Points on a hilly landscape, in no order, each with its height.
From any point a climber steps to the highest of the 2 points nearest to it. It stops when none of these is higher. Distance is the straight distance between rows; heights are no part of it.
Q851: [138 160 174 196 155 125 125 158  97 142 121 172  91 132 161  56  88 130
 139 157  65 134 145 143 164 167  89 126 126 124 125 148 109 166 226 161
 149 129 166 118 185 108 115]  h=573
Q71: [112 155 147 159 131 131 140 161 101 116 140 149  93 124 152  66  85 113
 144 160 118 133 131 155 141 133  81 118 144 112  97 144 116 130 195 170
 138  97 183 184 179  93 138]  h=530
Q852: [122  97 137 144 173  97 123 181  86 108 186 106 112 185 133  80 129 106
  93 127 156 119 117 146 153  98  88 125  64 150 123 173 130 191 169 120
  76  86 124 168 180 109 189]  h=690
Q766: [ 92 144 140 129  94 162 142 135 190 143 184 114 151 147  61 158 156  94
 151 110 119 159 167 105 118 122 110 123  67 115 188 131 127 135 103 127
 146 143 130 161  87 132 143]  h=199
Q935: [127 111 160 168 139  94 140 152 109  99 172 135 147 182 109 102 154 108
 102 135 114 115 137 125 127 103 130 119  34 118 133 155 170 177 139 131
 125 124  64 103 125 135 163]  h=594
Q341: [138 154 152 214 184 106 139 100 104 134  81 181  85 182 173  64 108 160
 102 147  95 126 121 109 169 169 134 133 146 135 130 133 127 158 179 130
 117 112 114  58 158 147 125]  h=580
Q38: [131  99 115 102  94 116 105 154 105 101 174  54 209 107 115 189 122 110
 156 100 165  99 140 118 150 118 121 142  81 179 120 194 130 130  61  87
 109  86  74 195 112  75 148]  h=343
Q169: [128  96 127 117 174  89 120 174  96 111 175 104 123 177 123 101 147 107
  80 120 147 111 129 142 140  97 114 119  43 149 134 162 143 196 144 110
  94 109 100 128 148 115 171]  h=705
Q358: [130 124 121  97  82 166 115 114 158 133 118  92 160  73 117 176 106 137
 168 116 133 126 124 142 100 123 131 127 165 110 122 127 124  86  79 147
 143 151 150 166 105 121 102]  h=113
Q551: [143  85 102 113 116  94 106 177  66  72 135  67 146  86 138 143  89 136
 128 135 166  98 107 160 139 110 111 114 112 133  95 189 131 139  92 125
 100  70 125 189 148  88 149]  h=349
Q518: [125 128 110 132  58 137 117 160 146 114 131  97 150  66 106 147  97 135
 147 145  95 145 148 157  87 116 106  98  78  78 157 163 134 117  97 178
 160 119 192 202 112 107 122]  h=310
Q250: [124  98 104 101  88 129  94 163 134 106 161  64 202  91  98 200 128 123
 156  88 161 104 146 112 134 115 132 140  72 137 153 178 141 134  51 102
 119 110  97 191  94  96 130]  h=379
Q136: [104 139 142 131  59 174 140 115 194 136 167 113 171 125  78 176 133 110
 176 117 115 162 156 101 109 128 129 127 114 119 153 127 126 100  87 137
 154 151 118 176  85 121 119]  h=173
Q791: [121 138 132 113  46 188 129 106 201 136 136 100 180  98  93 194 108 129
 193 113 111 150 142 117 104 124 140 127 149 118 142 126 124  75  62 152
 161 164 141 189  83 124  92]  h=147
Q946: [119 122 116 133 168 115 143 128 140 138 106 179  69 184 121  81 165 129
  77 124 154 141 110 109 128 131 139 115 118  96 151  96 133 148 155 115
 125 139 128  81 128 173 141]  h=642
Q722: [128  81 113 118 152  94 125 186 100  94 141 112 108 154 107  98 150 131
  65 123 166 116 122 141 119  98 131 100  40  97 153 152 155 174 117 121
 108 120 108 125 128 145 163]  h=748
Q639: [ 86 148 125  73 135 161 124 147 164 148 164 112 110 106  93 143 143 117
 141 111 144 155 154 138 121 128  83 122 137 128 165 113  95 129 141 119
 133 163 175 149 121 124 129]  h=142
Q829: [169  85 130 130 134  78 107 171  43  94 140  88 165  95 161 134  97 125
 139 138 127  88 120 148 139 120 116 127  96 160  93 202 132 151 120 121
 103  74 107 150 155  74 148]  h=399
Q5: [176 130 129 159 180  93 127  93  88 132  79 142 142 149 177 129 134 159
  95 141 113 103 133 110 148 146 188 147 117 155 128 132 156 128 112  99
 104 119  64  46 132 144 118]  h=237
Q85: [123 121 106  85  81 153 103 137 143 103 121  76 162  56 121 182  98 146
 150 120 160 120 123 153 120 121 122 125 159 111 116 152 121  84  60 134
 127 111 152 195 114 100 107]  h=79
Q218: [146 142 133 165 147  95 153  76  99  95 132 137 136 188 162 133 157 124
 119 124 147  97 137  96 162 134 173 167 154 185  82 112 151 114  95  69
  87  84  35  81 142 122 161]  h=188
Q751: [111 126  85  40 127 146  71 167 130 134 158  61 157  11 117 189 122 156
 143  92 140 117 155 156 122 127  86 123 130 135 150 165  97 138  95 135
 115 144 191 176 108  99 105]  h=720
Q454: [ 90 139  85  89  73 159 107 146 156  84 123  86 140  76 116 141  94 156
 143 128 167 144 109 164 122 119 104 117 173  99 104 139 115  90  88 151
 128  84 177 229 132 102 100]  h=42
Q492: [133 161 143 137 205 115 129 104  98 141 118 143  98 167 174  99 132 128
 109 132 129 121 129 115 182 162 122 158 177 188 108 130  91 141 166  68
  78  91 109  97 173 107 138]  h=586
Q864: [183 100 137 102 134 131 100 102 112 160 113  96 191  74 160 195 126 133
 164 116 104 100 135 121 114 130 164 150 143 165 122 136 138  94  83 105
 134 162  93  93 117 128 102]  h=440
Q673: [124  90  97 111 159  93 125 159 117 104  98 138 108 153 116 112 153 147
  62 116 170 118 112 130 119 108 161 104  69  85 155 121 159 151 115 111
 122 146 108  87 111 164 135]  h=710
Q30: [ 87 128 117  81 132 134 125 148 147 120 175  89 129 131  93 157 145 114
 131 108 183 133 139 123 140 124 102 134 124 148 148 138 111 135 103  95
 101 124 122 177 119 109 148]  h=326
Q72: [132 160 129 137 157 140 159  62 151 171  94 176  97 161 142 125 152 130
 119 128 114 142 130  83 134 153 154 148 181 150 130  69 109 108 156 104
 121 141 119  67 117 158 114]  h=526
Q41: [ 97 129 117  89 169 120 131 140 122 116 144 116  95 156 128 110 148 115
 106 119 177 136 120 127 141 130 105 131 156 144 126 117 108 134 142  84
  92 112 130 140 149 121 158]  h=411
Q973: [140 118 107  77 100 160  80 142 160 166 118  91 145  17 104 193 111 153
 144 107  83 128 142 165  79 114 113 114 153 111 153 121 121 116 111 177
 150 194 205 134 103 146  76]  h=724
Q927: [122 105  89 125  61 126 117 162 144  82 126  92 160  84  92 156 110 148
 138 124 145 132 130 148 109 115 122 111  91  72 148 165 140 116  66 157
 138  95 156 208 104 113 129]  h=358
Q124: [120 131 133 179 105 117 144 173 126 123 134 169  85 138 112  66 119 124
 110 154 102 135 132 149 105 117 110  88  74  46 154 126 141 160 168 182
 167 136 187 147 146 150 152]  h=505
Q393: [185  94 106  97 130 124 102 105 121 155  82 109 182  88 144 198 140 155
 129 116 125  93 117 122 100 117 190 137 118 133 145 118 166 104  64 120
 141 174  85  73 102 158  98]  h=396
Q819: [100 130 133 143 159 120 133 178 109 120 188 123  93 186 129  68 125  90
 107 137 156 144 121 152 155 109  71 123  87 126 124 149 112 183 176 134
  92  91 158 196 187 130 194]  h=755
Q761: [136 129  94  48 152 132  90 136 107 129 109  84 127  44 154 149 108 155
 124 117 159 113 116 164 131 132 109 145 194 141 109 131 102 102 117 110
 108 116 171 146 143 108 104]  h=484
Q940: [142 155 162 161 118 135 124 166  87 133 142 143 114  89 158  80  71 118
 154 160  73 134 144 167 134 141  85 120 127 125 108 151 105 138 203 175
 159 110 187 163 182  76 112]  h=457
Q207: [148 134 120  55 178 142 113  88 138 189  98 106 135  75 144 175 129 152
 135 104 122 119 130 130 131 138 140 159 199 171 136  88 105  94 125  88
 104 168 152 103 114 134  86]  h=540
Q666: [100 155 153 111 106 167 156 109 152 128 162 110 136 139 119 140 125  98
 182 134 146 145 138 123 136 137  99 145 174 162 106 117 101  86 124 107
 124 119 134 176 130  88 133]  h=375
Q344: [102 121 164 188 156 121 164 137 130 105 190 161 115 244 121  69 179  82
 100 129 132 134 121 118 158  92 109 132  76 129 113 126 158 194 159 132
 109 102  83 122 147 154 196]  h=654
Q926: [146 115 122  75 131 147  98 134 141 167 109 108 135  51 112 175 129 147
 141 107 102 131 134 146  89 133 125 121 135 118 152 114 119 119 125 138
 144 193 171  98 105 146  89]  h=653
Q525: [129 133 153 152 127 131 139 127 122 120 135 149 118 139 134  99 127 111
 139 149 123 132 122 130 127 133 127 127 133 121 121 129 127 122 152 141
 139 129 126 130 143 113 146]  h=539
Q432: [119 145 121 118 164 118 148  72 130 121 128 126 118 189 148 142 174 116
 110 114 173 111 139  96 151 131 168 163 155 186 111  91 133 104  97  55
  86 113  57  84 121 131 153]  h=206
Q119: [132  98  86 111  90 112  95 165 123  80  88 102 128  65 128 126  95 161
 108 137 149 111  97 183  97 117 126  98 122  59 120 153 142 116  95 163
 148 108 178 175 130 129 121]  h=172
Q805: [143  91 124 143  90 101 123 152  99  79 127 106 156 115 119 140 120 132
 138 134 148 105 111 143 118 112 142 118  94 108 114 171 156 118  78 135
 133 106 100 155 116 113 149]  h=438
Q541: [154  91 105 137  91  88 116 171  63  52 101  96 135  92 138 113  77 142
 125 149 157  94  82 172 135 116 118 110 123 102  85 180 148 129 104 147
 116  60 134 187 154  89 149]  h=308
Q943: [174 136 136 122 178 105 119  83 118 189  75 150 150 127 149 151 138 168
 103 133  74 121 140 108 138 146 184 137 119 157 153 112 138 126 130 104
 119 164  95  24 119 170  86]  h=496
Q587: [103 139 117 142  81 173 165  71 192 136 118 164  95 163 116 120 142 101
 144 127 153 158 118  90 107 132 138 126 189 120 108  80 120 100 125 144
 160 140 139 129  96 153 127]  h=238
Q672: [147 139 144 177  45 165 155  90 147 116 101 160 126 134 157 110  88 119
 169 163  95 147 100 115 102 125 145 119 188 110  74 109 130  82 127 198
 178 116 144 147 121 117 102]  h=320
Q965: [ 83 128 106 116  83 163 142 134 161  80 181  82 134 172  85 153 126 118
 150 115 203 155 121 109 171 121 111 138 157 152 122 140 116 110  79  84
  90  58 117 238 124  99 152]  h=296
Q684: [ 76 142  90  97  83 170 131 128 165  92 139 101 118 120 106 135 117 131
 139 127 191 153 111 140 136 125 102 123 180 115 113 118 114  97  96 123
 118  88 160 210 125 114 128]  h=10
Q848: [213 119 140 114 152 136 102  94 108 199  94 120 182  70 174 183 112 159
 146 132  66 103 126 131 120 144 174 139 161 177 133 134 134  95 113 118
 128 160 110  66 126 146  84]  h=489
Q103: [ 98 132 163 158 164 124 146 160 128 128 193 146  97 214 118  66 156  80
 115 132 137 140 130 131 157 107  90 128  86 131 125 133 131 184 176 126
 111 103 125 153 169 132 189]  h=693
Q896: [134 114 135 213  50 132 167 111 142  91 106 173 114 167 123  94 116 113
 153 163 115 140 101 109  97 123 150 106 127  74  97 123 165 121 132 193
 178 121 121 134 116 148 144]  h=410
Q886: [150 136 154 194 152  84 153  93  80  89 134 139 149 190 169 118 149 132
 128 142 123  92 141 108 170 128 171 168 124 172  95 140 167 140 115 103
  99  93  22  66 139 124 145]  h=197
Q601: [162 110 112  58 167 128  99 108 130 185  81 113 137  67 138 180 136 158
 117  98 115 121 127 129 114 130 146 141 158 138 150  99 125 113 114 116
 118 180 147  77 107 154  84]  h=589
Q803: [137 117 141 116 164  96 123 126  84 114 160  93 155 149 150 144 148 110
 133 123 144  94 140 119 157 128 130 163 120 194 100 149 132 137 111  66
  90 102  51 118 146  88 149]  h=487
Q320: [ 96 122  67  58 127 128  83 180 140 105 125  87 126  34 119 145 118 174
 100 116 165 119 124 176 108 132  86 117 130  79 144 150 121 137 104 160
 121 127 206 178 132 121 114]  h=106
Q925: [139 120 132 150 166  92 117 152  99 125  92 163  85 143 150  83 128 151
  84 138 123 127 117 134 140 142 136 115 112 107 138 134 135 160 172 126
 129 132 136  88 154 137 132]  h=412
Q236: [126 177 153 164 178 143 147  75 148 187 106 192  81 173 141  90 127 131
 121 135  92 155 143  92 153 167 126 142 181 158 141  83  97 140 201 116
 122 140 145  66 145 156 118]  h=564
Q234: [119 116 140 174 109 119 165 106 130  97 147 150 128 195 114 112 163 107
 127 132 152 125 118 103 126 116 150 132 106 126 118 125 161 128 111 127
 127 108  63 112 112 149 167]  h=538
Q711: [147 148  94  98 189 126 148  46 155 187  62 156 110 141 138 153 147 162
  97 113 136 122 119  96 133 142 187 151 180 148 138  56 119  99 112  89
  94 137 126  52 111 174  99]  h=459
Q995: [114 153 155 179 170 130 128 163 100 136 139 181  70 161 164  44 100 114
 121 150 111 136 136 145 174 148  85 121 130 117 128 131 109 166 226 148
 130 111 182 142 193 131 145]  h=633
Q111: [169 108 114 116 159  98 119 107 105 137  71 129 135 121 158 141 134 158
  99 133 135 106 114 120 133 141 175 139 131 135 130 122 143 114 108 103
 117 133  92  67 123 144 112]  h=259
Q703: [138 107 128 164  88 116 148 108 143 103 106 144 153 150 112 142 145 130
 131 129 134 122 119 102  91 113 183 122  96  99 134 122 175 113  88 147
 161 160  73  89  89 163 139]  h=339
Q774: [102 122 111  58 163 128 107 123 120 122 154  64 146 132 131 179 154 117
 137  84 189 105 147 116 151 131 122 156 147 199 124 126 109 115  76  41
  81 124  84 145 124  98 143]  h=256
Q302: [132 167 172 154 134 143 152  74 160 186 142 165 129 161 119 132 160 107
 154 134  62 155 153  90 125 147 143 149 149 165 136  77 107 116 178 123
 146 188 104  60 112 154 111]  h=648
Q658: [ 91 143 136 128  89 160 148 116 159 109 180 109 150 166  95 141 129  94
 170 123 164 148 133 108 149 124 101 132 139 157 114 140 117 100  95 106
 111  81 106 210 119  91 150]  h=329
Q991: [127 120  90  66  98 150  81 153 147 133 131  75 154  12 119 186 111 152
 142 109 121 121 142 164 103 123 109 118 145 101 145 150 115 119  85 167
 140 155 200 164 109 119  90]  h=808
Q387: [122 114 155 165 179 102 147 150 108 115 173 150 117 228 122  75 175 108
  69 123 132 123 134 122 150 100 127 125  43 125 144 134 157 192 154 117
 108 128  75  80 136 156 164]  h=626
Q260: [127 117 138 210  80 120 164 160 136  96 140 171 105 163 103  75 123 114
 128 154 109 137 122 131 101 106 109  85  57  50 136 142 163 154 141 194
 158 115 149 159 131 147 163]  h=465
Q184: [138 144 130 129  97 149 129 133 152 159 105 151 105  92 115 119 109 133
 140 138  72 157 127 147  89 136 130 108 137  89 145  94 111 116 165 180
 171 184 189 120 127 146 100]  h=311
Q174: [135  97 149 177 104 101 154 139 114  76 141 138 142 172 108 109 147 116
 113 136 134 120 124 112 117 100 154 118  63  96 126 151 178 148 106 143
 137 120  64 108 107 137 158]  h=567
Q26: [152 122 132 110 189 103  95 154  84 160 111 145 105 100 148 114 124 147
 103 127 100 130 133 142 140 150 119 121 112 133 146 145 112 165 181 116
 125 142 151  80 155 127 112]  h=369
Q441: [116 118  94  45 142 135  85 153 109 111 141  60 142  61 132 170 113 142
 136 107 187 112 126 150 138 134  99 136 157 151 115 155 102 118  97 102
  97 114 149 175 134  95 126]  h=565
Q399: [134 136 152 227 121 126 161 132 105  89 117 186  87 185 158  42 101 117
 137 160 123 128 105 127 154 136 111 124 147 103  87 134 149 154 184 170
 141  81 136 142 165 129 151]  h=652
Q825: [ 84 133 113 106 117 146 137 146 144 102 164 113 106 152 104 114 137 116
 125 122 188 145 115 133 138 125 104 126 139 126 125 132 117 128 120 111
 102  98 144 183 131 120 156]  h=367
Q812: [153 112 121 143 129 109 129 107 122 124  75 153 107 129 139 119 130 152
  99 139 121 121 100 118 114 136 168 119 137  96 138 109 142 113 124 138
 144 145 116  86 117 154 118]  h=288
Q956: [126 144 111  93 187 126 143  81 139 174  95 150 105 147 138 143 159 134
 108 114 139 124 130  99 141 144 153 153 170 163 138  74 109 105 126  69
  99 139 111  70 121 145 119]  h=490
Q3: [134 161 152 167 191 115 128  97  97 142  89 164  89 156 177  77 103 148
 103 143 111 131 127 115 175 172 125 137 177 157 120 125 104 144 180 105
 104 101 128  82 168 125 122]  h=543
Q523: [ 76 149 118  82 116 173 141 107 187 135 140 118 112 128  92 154 150 117
 147 106 168 156 136 113 122 129 110 129 171 129 150  93 105 104 111 111
 129 152 153 154 105 136 124]  h=174
Q477: [126 134 110  78 170 114 130  92 117 123 133  98 134 154 149 168 163 119
 122  92 181  93 140 110 151 134 153 168 159 200 110  97 117 101  71  38
  79 113  68 105 128 114 145]  h=227
Q307: [115 144 159  88 134 154 133 116 135 157 164 106 152 100 118 158 131  98
 178 121 115 141 152 126 132 134 100 144 159 171 127 127  98 101 132  99
 127 151 131 149 122  89 120]  h=431
Q328: [155  93 115 123 126 105 124 118 126 129  83 129 158 119 124 164 154 146
 102 119 127 110 119 116  92 113 188 120  81 103 150 120 172 115  81 134
 154 175  83  60  91 169 106]  h=365
Q269: [127 128 110 180  50 149 146 107 164 110  82 181  89 137 141  86 101 122
 134 156 125 147  83 126  98 127 147 102 180  71  82  93 132 101 138 193
 186 119 160 156 116 150 103]  h=352
Q187: [140 150 156 228 143 121 162 109 115 112 108 195  86 202 166  54 116 128
 127 150 109 127 112 106 164 154 128 139 152 115 109 123 139 160 184 155
 131 100 113  83 157 150 141]  h=613
Q175: [136 164 173 176 145 114 152  89 130 158 149 167 152 186 128 132 178 126
 132 140  52 134 161  92 134 128 159 147  96 151 151 105 140 146 172 126
 157 178  52  30 104 165 121]  h=566
Q994: [ 78 137 146 114 133 146 135 159 177 154 196 123 126 160  72 132 170  87
 110 111 120 157 166 123 114 112  95 111  53 116 186 124 120 162 130 123
 140 156 136 142 110 145 163]  h=223
Q381: [160 152 105 111 167 139 141  52 171 190  50 162 108 121 139 142 115 158
 109 124 108 138 106 108 126 150 179 141 212 144 132  56 105  98 132 123
 112 148 153  72 108 184  88]  h=426
Q225: [124 132 121 139  91 134 127 139 138 113 109 148  98 103 121  98 105 131
 130 146 116 142 119 151  96 132 120 105 137  79 124 119 127 118 149 173
 158 137 178 156 132 131 124]  h=261
Q854: [ 66 153 118 114  79 202 162  86 212 140 158 141 109 168  87 148 160  94
 157 109 178 173 138  90 130 130 112 133 170 135 142  87 114 103 104 119
 141 137 141 170  85 142 133]  h=198
Q439: [141 114 150 157 112 107 144 140  97  94 144 123 137 137 128 108 118 115
 146 151 135 116 117 132 137 123 121 131 114 128 104 161 137 127 126 133
 125 103 107 146 143  98 156]  h=488
Q44: [124 109 132 100 116 131 112 139 127 111 143  86 170 114 108 176 137 122
 150 108 160 110 135 119 131 117 133 137  99 144 135 155 136 116  72  99
 122 132  84 145 103 113 135]  h=421
Q578: [113 128 139 194  45 142 179 127 127  76 151 152 126 171 113  95  87 109
 173 155 127 144 111 121 132 110  99 104 130 108  77 150 152 116 119 177
 136  49 133 213 144  97 143]  h=204
Q301: [190 130 128 102 177 129 107  84 124 219  83 125 169  87 146 184 131 161
 131 111  67 117 141 115 122 144 177 146 149 175 149 100 128 111 125 100
 116 178 110  45 117 169  79]  h=533
Q569: [136  98 136 215  58 109 166 140 132  75 119 164 130 158 109  98 114 128
 140 157 116 126 106 130  96 108 139  95  79  60 114 148 176 133 110 190
 161 107 117 153 116 143 156]  h=436
Q87: [111 111  77  74 114 118  92 160 140  97 103  94 120  72 117 142 114 164
  99 116 172 117 108 165 103 118 115 115 142  71 133 134 127 119  94 144
 125 134 166 158 113 139 117]  h=137
Q427: [144 142 140 109 185 106 127 108  91 130 135 113 121 145 170 129 139 125
 130 124 140 111 133 122 169 145 127 163 165 199  99 135  97 121 131  62
  74  95  92 114 157  88 143]  h=537
Q414: [138 123 111 140  78 128 109 173 123 121 113 124 132  50 121 122  86 142
 129 154  74 132 140 183  81 116 105  86  94  61 135 151 133 134 127 197
 179 129 213 169 137 117 113]  h=257
Q730: [ 89 127 124  58 143 147 107 143 151 138 182  64 161 120  93 193 152 109
 149  85 178 120 157 115 145 123 106 154 110 180 155 146 103 135  84  68
  97 131 103 173 106  96 139]  h=291
Q599: [121 135 136 208  71 149 166 118 142 107 106 190  92 158 146  71  99 111
 147 158 117 141  98 117 118 126 125 111 155  85  85 111 142 121 161 195
 172 101 150 147 133 132 132]  h=382
Q316: [159 149 122  99 153 146 121  87 151 198  68 146 120  95 133 149 107 160
 122 122  78 144 119 127 119 145 151 139 208 149 138  74 101  96 161 137
 130 177 176  82 119 163  74]  h=388
Q249: [ 91 129 153 104 170 120 118 162 149 157 208 113 150 166  92 138 182  79
  99  99 115 138 164 124 132 101  94 116  27 145 176 136 124 186 146 105
 129 155 104 101 111 130 157]  h=246
Q274: [176 129 155 190 164  81 126 108  65  98 103 132 154 147 178 119 127 151
 119 152  97  99 123 121 161 139 163 159 118 148 103 163 154 141 126 115
 111  97  52  59 151 121 126]  h=216
Q287: [142 110 111 146  93 130 138  85 157 119  83 147 126 133 129 134 136 132
 123 129 136 126  96 113 102 122 178 127 142 102 124 100 151  88  93 144
 152 153 104 103  95 160 124]  h=315
Q933: [123 134 128 186 107 124 141 158 101  86 111 164  84 143 149  54  87 123
 137 156 139 124  99 149 145 124 108 105 148  93  87 131 140 126 174 168
 139  80 170 177 174 105 141]  h=596
Q506: [132 108 135 181  73 113 154 158  96  63 140 125 127 140 116  93  80 120
 156 154 132 124 107 153 134 110  90  99 105  99  87 163 155 130 127 173
 120  53 141 206 159  94 155]  h=233
Q725: [149 146 129 143  55 181 134  79 173 142  78 154 110 118 162 104  83 122
 151 154  94 145  86 128  96 128 155 126 226 119  82  78 116  61 130 196
 171 130 161 141 121 136  73]  h=292
Q463: [162 132 111  61 172 140  90 106 104 170  94 104 137  50 169 154  98 160
 126 121 124 112 113 154 135 141 127 143 205 153 116 126 101  96 128 107
 105 137 167 119 139 116  85]  h=419
Q131: [127 119 145 106 178 103 121 144 106 149 162 125 137 148 135 131 168 111
 109 121 114 118 153 121 136 121 127 133  73 163 142 138 131 170 147  84
 117 144  84  75 123 116 133]  h=298
Q330: [ 90 128  99  79 111 146 121 138 139  86 159  62 141 127 107 167 128 131
 139 107 212 134 118 132 160 131 109 145 168 163 113 147 111 103  72  77
  85  78 124 220 131  90 144]  h=260
Q515: [108 118  78  49 115 141  80 170 133 113 161  51 162  50 115 188 115 143
 136  99 179 122 144 142 140 128  95 134 117 130 140 175 109 138  82 118
  95 106 159 208 119  88 121]  h=643
Q651: [152 154 176 165 138 138 122 137  98 156 126 152 111  99 152  92  86 129
 155 151  51 139 141 144 136 158  99 133 143 136 124 141 101 139 208 159
 153 141 175 116 167  98 106]  h=513
Q540: [140 149 131 119 119 154 129 102 156 174  80 160  96 109 122 119 114 143
 129 129  77 152 118 129 108 142 143 123 178 114 140  73 102 106 176 159
 158 186 182  89 123 158  86]  h=351
Q615: [144 116 117 139  99 115 110 166 106 102  97 136 119  70 140 105  85 143
 116 156 118 119 105 173 103 126 124 103 127  69 112 152 136 124 132 178
 156 118 177 156 144 118 120]  h=215
Q158: [153 136 141 160 179  98 129  95 117 161  78 161 125 157 143 116 138 167
  87 143  82 130 131 102 137 152 171 136 107 129 155 111 136 139 155 123
 132 158  97  25 121 168 101]  h=468
Q938: [150 121 136  89 180 106  94 149  95 167 128 131 134  89 133 144 145 128
 113 113  96 123 153 126 125 135 133 124  82 154 151 140 122 160 151 106
 133 168 122  69 124 122 108]  h=330
Q421: [146 153 181 184 115 123 137  90 128 160 132 164 157 149 137 131 136 123
 159 148  40 139 148  99 118 145 156 142 121 144 129 114 127 123 175 149
 158 174  84  54 118 148 107]  h=603
Q368: [112 110  90 105 181 106 144 133 135 132  87 164  81 187 109 104 171 151
  46 108 186 136 105 113 122 111 157 109 108  89 157  85 146 143 121 106
 119 135 122  68 110 189 127]  h=674
Q648: [126 169 165 166 135 148 149  99 155 185 114 193 101 161 119 102 138 120
 137 135  61 166 140 100 127 155 128 134 158 142 144  79 100 132 214 145
 153 176 152  69 134 164 106]  h=605
Q618: [109 130 162 108 174 108 110 162 109 165 212 110 165 134 114 146 167  86
 121 113  88 119 167 126 136 112 102 125  43 172 150 149 119 194 156 102
 138 144  89  90 118 103 149]  h=270
Q976: [111 131 153 127 113 128 131 114 155 148 168 126 184 147  90 176 173 102
 143 107 109 117 163  98 100 119 141 137  74 144 160 119 146 129 106 112
 160 185  60  86  85 140 129]  h=501
Q204: [102 147 118  69 195 125 136 113 136 155 127 131  86 163 132 125 166 122
  95 104 171 133 133 110 151 134 123 152 170 165 143  88  97 126 141  63
  84 134 129  99 136 136 137]  h=455
Q98: [136 110 115 155  91 101 125 175  75  61 125 114 119 110 140  85  68 135
 134 163 147 112  96 178 135 113  93 107 129  96  78 165 142 133 136 166
 118  52 162 210 176  88 142]  h=268
Q429: [111 126 128 157 122 135 150 127 144 120 119 174  77 168 123  76 135 112
 112 137 155 139 109 116 124 128 129 112 138  96 122 110 133 132 158 142
 139 122 142 126 138 155 148]  h=595
Q10: [105 133  84  76 114 137  97 161 151 130 121 115 113  45 114 136 110 163
 115 125 121 141 136 179  88 131  97 105 136  75 147 122 114 132 129 169
 151 162 223 158 132 137  96]  h=69
Q833: [ 81 148 133 141  78 184 169  90 203 142 160 159 104 181  85 124 160  88
 153 125 146 175 138  86 108 124 117 116 143 119 140  83 124 113 134 139
 157 152 136 142  91 159 142]  h=217
Q729: [ 97 156 112  70 128 156 108 152 143 143 134 111 111  66 117 121 116 140
 134 123 131 151 141 164 108 135  93 119 159 111 144 113  96 121 154 148
 136 149 209 163 136 118 109]  h=104
Q329: [161  98 140 125 156  82 110 150  56 103 153  90 178 117 166 147 135 113
 137 131 133  89 127 129 152 115 132 145  88 191  93 190 136 150 110  87
 100  96  58 118 140  78 142]  h=448
Q870: [120 138 134 159 143 116 124 178 107 134 141 167  79 131 132  62 109 119
 110 150 104 134 138 160 136 139  88 103  95  83 141 129 117 167 211 165
 145 131 197 149 170 130 148]  h=563
Q222: [141  79 105 126  82 103 104 172 103  85 131  83 172  76 110 162 106 140
 136 119 141 109 126 145 107 108 133 107  64  95 133 190 148 134  64 146
 129  99 124 176 107 108 137]  h=398
Q142: [126 144 141  72 146 158 126  98 151 178 131 115 135  89 121 171 134 123
 152 103 113 140 145 124 114 137 119 146 184 168 135  94  94  98 128 102
 121 181 144 117 113 127 105]  h=491
Q333: [128 146 122 131  82 170 155  75 174 139  97 154 110 125 136 123 113 116
 154 133 122 149 106 114 105 130 145 135 211 132  99  85 117  75 121 150
 158 139 144 133 112 137 103]  h=262
Q900: [131 113 147 127 112 117 122 121 122 135 147 110 190 121 119 173 152 108
 152 119 125 107 148 114 111 117 152 144  87 149 134 145 146 115  91 108
 147 156  63 101  96 123 130]  h=464
Q25: [154 124 143 170 176  95 130 131 100 142  93 179  99 169 143  83 140 153
  77 142 102 127 124 115 141 147 153 118  76 107 156 132 147 170 172 133
 134 136 108  46 139 161 114]  h=442
Q879: [120 151 162 132 149 121 141  98 139 167 155 146 159 166 115 149 180 107
 126 117  93 130 162 106 122 122 150 146  94 160 153 101 136 136 146 100
 145 184  60  46 103 146 118]  h=536

Where does a climber stop that starts at each point below?
Q805: Q722
Q658: Q991
Q523: Q995
Q250: Q302
Q38: Q302
Q358: Q301
Q111: Q301

For each start below, name every point that the climber comes to, in order.
Q729: Q639 Q523 Q854 Q833 Q587 Q333 Q725 Q672 Q269 Q599 Q896 Q569 Q260 Q124 Q870 Q995
Q506: Q98 Q541 Q551 Q829 Q329 Q803 Q427 Q492
Q518: Q927 Q222 Q805 Q439 Q525 Q429 Q946 Q368 Q673 Q722
Q965: Q658 Q666 Q307 Q142 Q207 Q601 Q926 Q973 Q991
